Points on a hilly landscape, in no order, each with its height.
From any point a ball rolls to the lowest of the 2 points nearest to it. It stops when none of these is lower. Distance is the straight distance between rows; heights are no part of it.
(706):   7  25   3  14  14  -1 -24  24  22   0 -50  -2  -5  -5  21 -16 -20  27  30 -24 -40  h=324
(613):  -2  19  18   2   8 -16  -4   5  -5  18 -29  -9   1 -31   5  34 -18  -2  -4  -6   1  h=777
(117):   0 -21   0   3   3   1 -12   7   5 -16  21  10  14  13  -4  31 -10 -27 -12  -9  33  h=394
(655): -10  33   5  -6  24 -15 -14  10 -11  10 -26 -17 -26  -5   1  -9 -11  22  23 -14 -10  h=110
(711): -28  -9  17   1 -21 -15   1  14 -20  -1 -24   1 -16   1   8  -3 -33   7  -4   0 -11  h=538
(148): -33 -31 -11   5  -9  17  17  -6  10 -14  -8  -2 -12  23  -9 -22   3 -20   4  13  11  h=388
(960):   5 -21  -5 -15  -2 -16 -14   6 -12   2  -1   6  -1  20  -7  -9 -21  -6  17  -1  12  h=728
(704):  -2 -22  -2 -11  24   5 -20  17  22 -23 -34  21  -9  16   7 -10 -24  -5  30 -36  -8  h=674
(652): -23  35  18  19   6 -11  -8  -5  16 -17   7  13  14   8  23   1   8   0 -17   6  -3  h=322
(691): -34   2 -20  19 -13  -3 -12  -8  21 -20 -30  -3   6   9   6  -6  -2 -22  -5  11   0  h=267
(1094): -18  17 -21  -7  -2   8 -21 -10   1   7   6   8   3   9  11   6  20 -15  13  18  -9  h=543
(69): -10  23  27  17  -6  -8 -10  12  11  14 -43  -8 -13   5   5   7 -12   1 -17   7 -22  h=390
(530):   5  10  13  16   3 -19   2  -9 -21  -5  25 -13  -9 -18  -4  32  -4  10 -10  10   1  h=146
(56):  17  19 -12  -5 -14   2  -1   7 -33  22  53  -6  28 -16   1  16  20  19 -37   2 -15  h=446
(106): -10 -32 -17  -4   4   1   8  -5  20 -18 -10   4   8  18  -4  25   0 -31   3  -6  34  h=377
(954):   6 -43  -9   2 -19   9  23   4 -16  14  32 -24   0  18 -31 -12  -4  -7  12  22  25  h=731
(343):  25  47  32  12   4  23  -2  27 -19   9 -26  -4 -24 -20  18   5   8   9   8  -8 -22  h=227
(126):  15   6  11 -26  13  -3 -16   8  10   3 -21  11 -16  -4  10  24  -5  15   3 -15 -21  h=478
(1098):   4  27   1  -2  13  -9 -13 -12  24 -20   0  30  19  -7  28  -3  11   4  12  -5   1  h=281
(327):  -3  -5  18  -2  -6   3   8  12 -47   9  45  -8  19 -15 -18  10   6  10 -12  17   0  h=487
(42):   0 -20 -10   9 -12   5  -4   7   5 -15  49   0  17  23 -23  39  -1 -13 -14  -4  25  h=405
(104): -28  -9  -7 -14  -6  13   2 -17  -3  -2   2  -2   3 -21 -22 -16  -7   1   2 -15  21  h=550
(475):  -3  25  14  16   9 -11   0  -4 -17  -6  18   5   9   9  10 -18   7   1  -3  20  -6  h=365
(163):  12  -1 -14  -1 -10  28   1 -15   8  17  17  15  25  15  -4 -44  21 -20   3   9   9  h=379
(165):   8 -33  -9 -20  -1  19  15 -12  13  15 -17   8   2  -5 -14 -38  -3  -7  13  -6  -5  h=595
(57):   6 -10 -30   8 -23   5  24 -19  19   6  57   3  16  21  12   9  15 -17  -2  24  22  h=711
(979): -16  14  22  13  21  22   8   0  29  -4 -53  -6  -4 -30   3   6  -8  -3   1 -22 -20  h=627
(146):   8 -38   4  -2  -8   1  13   6 -22  11  35  -6  -1  26 -19   7  -5 -15 -10  30  -5  h=744
(585):   1  28   3  17   1   3 -16 -10   6   0 -26 -15  -5   0   0   6   6 -11 -14   9 -19  h=345
(864):  10 -10   1 -13  -2  17  11   0 -39  18  44  -3  10  -3 -22 -10  18   9 -19   2   3  h=515
(418): -14 -41 -13 -21  -4 -11  13  -6  31  -1  -1  17   8   3   5  20   5 -10   7  -3  27  h=396
(263):  -1  13  10 -13  11   0  -8   1  19   5 -26  15   9 -17  -1 -27  -2  21   3 -17 -19  h=320
(837):  17 -21  -4 -13   8   1  27 -13  16  22  -1  -4   9  15 -19 -36   8  -1  22  -5  25  h=652
(738):  13 -12  -8   7  15   3  12 -13   1  -2 -32   7   7  -4  -2 -30  -4 -11  30   0 -23  h=620
(1047): -11 -18  -4  -2  26  11  -5  11  38 -42 -42  14  -6  18  16   7  -2  -6   3 -22 -22  h=648
(1017):  25  62  17  -5  14   8   3  36  -7  25 -32 -12 -21 -28  26  -5  15  24   6  -8 -18  h=190
(406):  11   2  12  21  -6 -12   8   1 -10 -29  39 -10  -6  -9 -12  51  -9   7 -24   3  -5  h=102
(136): -18  23   2   3   7  21 -24  21  16 -18 -43   4 -19   3  19  -7  -6  13  23 -13 -41  h=393
(982):  17  52  -6 -16   3   3 -13  10 -15  11 -16   2  -6 -34  24   4  17  28  -2 -12 -16  h=148
(325):  21 -10 -29   8 -22  -1  25 -13  10  12  71 -24  15  17 -18   9  16  -7   2  26  21  h=715
(461):  -6  -5   1   7  28 -24  -7  -7  18 -26 -12   8  -9   4  -3  -1 -17  -3  22 -17  21  h=256
(219): -26 -25  11  19  27  -3  16   6  24 -27 -44  -4 -16  13  16   4 -11   0 -14 -16 -21  h=630
(142):   3 -13 -32  -9  -7  22   5  -9  28  -7  -9   8   7  18   9 -19  12 -30  44   5  20  h=226
(501): -34 -22  -2  11   6  -9  14   8  15 -32 -30 -12 -30   8   8  24 -11   0 -27  -4   0  h=615
(439): -27 -27  -5 -12  -1  -6  12  -9  -2   7  -9  -8 -19  10  -4 -20   3   2  19  13  -9  h=477
(542): -36 -30  -6  16  -4  11  11   6   9 -24 -31  -1  11  19   9 -12  -4 -23  -4   6   1  h=328
(499):  -2   8 -31  -6  -8   5   5 -15 -29  13  29  -7  20 -32  -4  -3  25  13  -3   6  23  h=491
(799):  14  -7 -11 -16   7   1 -28   3   4 -10 -16  21  -6  24   6 -13  -9 -10  28 -15   2  h=705
(845): -14   3   8   4  -4 -16 -11   7   2  10 -42   2 -14  15   1 -15 -20   2   1  -4 -26  h=460
(393):  -9 -30  -7   7  30  -2  17 -17  26 -33 -18   5   0  -2   1  -6 -10 -14  26  -8  13  h=323
(237):   7  42  27  23  24  14  -8  15 -12  -9  -9  -9 -23  -7  13   5  -2   4  10   0 -12  h=270
(103):  -6   7 -11  25  -8   2 -14 -12   8 -11  -9  -8   0  11 -13   3  -6 -18 -17   6   3  h=310
(332):  14 -26  -8  15 -38  13  31   8  12   8  63 -30  15  28 -32  -4  -4  -8   5  18  34  h=720
(249):   9 -12  -1  -1  44 -13   0   1 -24  20 -10 -19   2   2 -16 -23   1   0  21 -14  -6  h=709
(923): -20  -1 -13 -15 -16   6   5  -9 -20   6  10 -10  -2 -31  -7 -11   7  17   2   2  13  h=522
(899):  20  35  54  25   4   7  -3  41 -12  16  -1 -11 -23  -7   8  27 -17   7  -6  -9   8  h=797
(1056):  -2  34  11   2  -5   3 -11  -7  14  -3  -3  -4 -16 -18   7  20  10   7 -30   2 -17  h=373
(922):  10   8  -1   3 -18  -5 -13   0 -10  13  16   8  31   0   5  10  -2 -15  -9   2   6  h=437
(1006):  -9  -4   1 -14   4 -23  -9   3 -21  27 -21  -7   0 -19  -2  15 -11   3  13   0   7  h=765
(251):   3   3  12 -17 -13   6 -16  12 -12  -4  24  -2 -18  11  -9  18  -6  17 -37  -1 -13  h=481
(267):  15 -19  -6 -31   2   1  16  -4 -22  14  -3   3   3  -8   0 -36  14  14   8  -1  -4  h=504
(792): -37 -10  18   7  -1   6   7   5  -3 -36  -6   0 -28   1  -1  22 -12   3 -17   2  -1  h=603
(436):  -5 -29 -28   1  14  18  18  -7  39 -33 -27   9   4  15   7 -13   4 -19  34  -5   6  h=325
(133):   1  -7 -12  10 -37   5  -4  -4  -8   4  49   1  35  -1 -11  19  -8 -12 -16  11  19  h=417
(1039):  -7   6  19  19  24 -24   0   0  17 -22 -25   6  -3   4  19  21 -13  -5   3  -7  13  h=205
(477):  11  -9 -11  14 -45   2  23 -14   6 -10  37   2  18   7  -3 -30  -3   1  -7  11  31  h=290
(880):   9   6  28  24  20 -20  -2   6  26 -32 -11  -3  -9  22  10  27  -5  -3 -27 -11   8  h=167
(217): -29  -9  -7  -8 -13  16 -10  -7   0 -28  20  14  -7  -3 -10   6  -5   3  -3  -8  28  h=570
(44):   3 -25   4 -11  -4 -24   2  11 -36  26  -3  -2   5  -7 -12   0 -25   1   7   2  15  h=748
(992):   7  -5  -7  16  29 -11   2 -14  -6   3 -16 -16 -10  10 -12 -31  -9 -10  25  -4  -3  h=675
(246):   2   8   5   0 -16   1   0  14 -29  -2  69  -6  25  -9  -9  17  10  19 -14   8 -16  h=463
(1067):  14 -25 -13  -8  -5  -4  16 -15  35  14  11   0  -1  31  -9 -12  11 -14   8  14  32  h=678
(294):   2 -14 -14 -37  -6  13  -2  -7   2  28  13  19  13  -2   2   4  26  -4  -2   4  -6  h=546
(173):   5  28  15   8  28  -7  -4   6 -30   6  -8 -20 -16 -19  -6  -7  -7  19   7  -7  -3  h=208
(519):  10 -19   7   6 -18 -12   1  -7   7  -6  32   5   7   8 -23  -4 -16   5 -37   2  19  h=525
(916): -17 -11  28  -7  -5  -3   7   2 -13  -5 -11   8 -25 -10   7  18 -12   5  -6   4 -19  h=578
(533):  20 -12   4 -34  -3  -1  -4  -3   0  13  -8  34   7  -1   8   9   8  -2  -5  -1 -18  h=516
(586):   3  17 -13  -1 -12 -12 -11 -15  -7  16  18   6  35 -20   6  -7   4   4  -2   7  27  h=462
(795): -10 -12 -10  -1  -6   0  16 -15   4  -6  38   4  10   6  -4   7  18  -8   7  21  20  h=704
(984):  18  27  -6 -19  -1 -11 -12  -7   5   2  -8  18  17 -25  26 -14  12  14   9  -9  -6  h=223
(354): -27  -6  13 -10   7   2   6  -5 -11   7  -2   2 -15  -4 -13  -2   4   1  -1  15 -23  h=542
(147):  19  -4 -18 -13 -32  27   5 -11  -9  22  25   4  19  -5   3 -38  14  -1  -1   5  15  h=299
(171):  10   1 -22  -2 -32   4   9  -4  -7  23  37 -11  20  12 -12 -39  17  12  -7  10  30  h=222
(999):  26  -5   2  -9 -21  -1   0  -5 -26   9  17  -1 -10 -12  -7  13   6  13 -39   8 -21  h=456
(335): -12   3   5   4  15  11   1 -14   1  -6  14  12  12  17  -6 -37  19 -11  12  16   0  h=433
(476):   6  21  -7 -13   8   6 -18   0  22  -8 -28  11 -15 -12  24  12  11   8  27  -3 -34  h=445
(100):  32  -7 -24 -11 -22  -8  30 -19 -24  26  17  -4  15 -18   0 -19  21  13 -22  15   0  h=387
(1012): -30   6  -9  -9  14  13 -15  -5  11   1  -8  14  15   5   0 -27  22  -2  23   9  -9  h=497
(156):  -6  24 -20   0   7   1 -26  -2  -5  -6  31  -1  -3  17   7  25  17 -25   4  16   2  h=558
(697):  -8 -21 -11   1   4   5   4  -9  21  -6 -49  12  -3  -6   2  -9 -11 -14  22  -9 -31  h=555
(748):  28  -7 -26 -32   2 -10  17  -8 -25  23  -8   3   3 -21   6 -18  28  20  -7   2 -13  h=443
(71):  23  -1 -13   5 -36 -13  15 -10 -27  14  41  -1  22 -18   0   5   8  16 -40   7  -7  h=427
(913):   7  28  11   0  10  -6 -18  24  -9  20 -42  -9 -21  -9  11 -11 -25  24  13 -37 -17  h=221
(376):  -3  19  28  19  17  -1 -12  17  -3  15 -27 -15  -2  -5  -1  41 -17 -22  -2  -7   9  h=784
(789):   7 -16   9  -8 -15  -4 -11  -1  -9  -9  20   6 -15  15 -24  -9 -14  12 -30 -17   7  h=506
(290):  -3   4   2  11  16   4  -4  -1  13   5 -60 -11  -5 -25   1   5 -14  -1  13 -16 -31  h=605
(494):  21  17  17  28   3 -10 -16  10   9 -28  17  -9  -9  17   1  42 -16  -8 -30   0   4  h=136
(191):  17 -19 -17 -12  -9 -10  15 -19   7   3  33  -2 -13  11 -12  -6   9   8   4   9  15  h=694
(884):  16  31   6   0  10 -24  -6   2 -26   2  17  -9 -13 -19   6  16   8  27  -6   6  -1  h=199
(178):  -1  31  58  21  14  14 -10  41  12  11 -15  -9 -14   2   9  35  -7  -9  -9 -11   9  h=791

Where does a ball stop that starts at each point below?
(799) -> (691)
(923) -> (106)
(393) -> (406)
(178) -> (691)
(126) -> (655)
(916) -> (691)

Call two points neighbours if one is among the 2 nearest of the other. Go from one point of each pair to the other, from neighbour to neighbour, staying as low as possible. Name the highest point that can't be avoided.
(406), (142) -> (436)
(655), (984) -> (237)
(406), (655) -> (173)
(171), (406) -> (335)
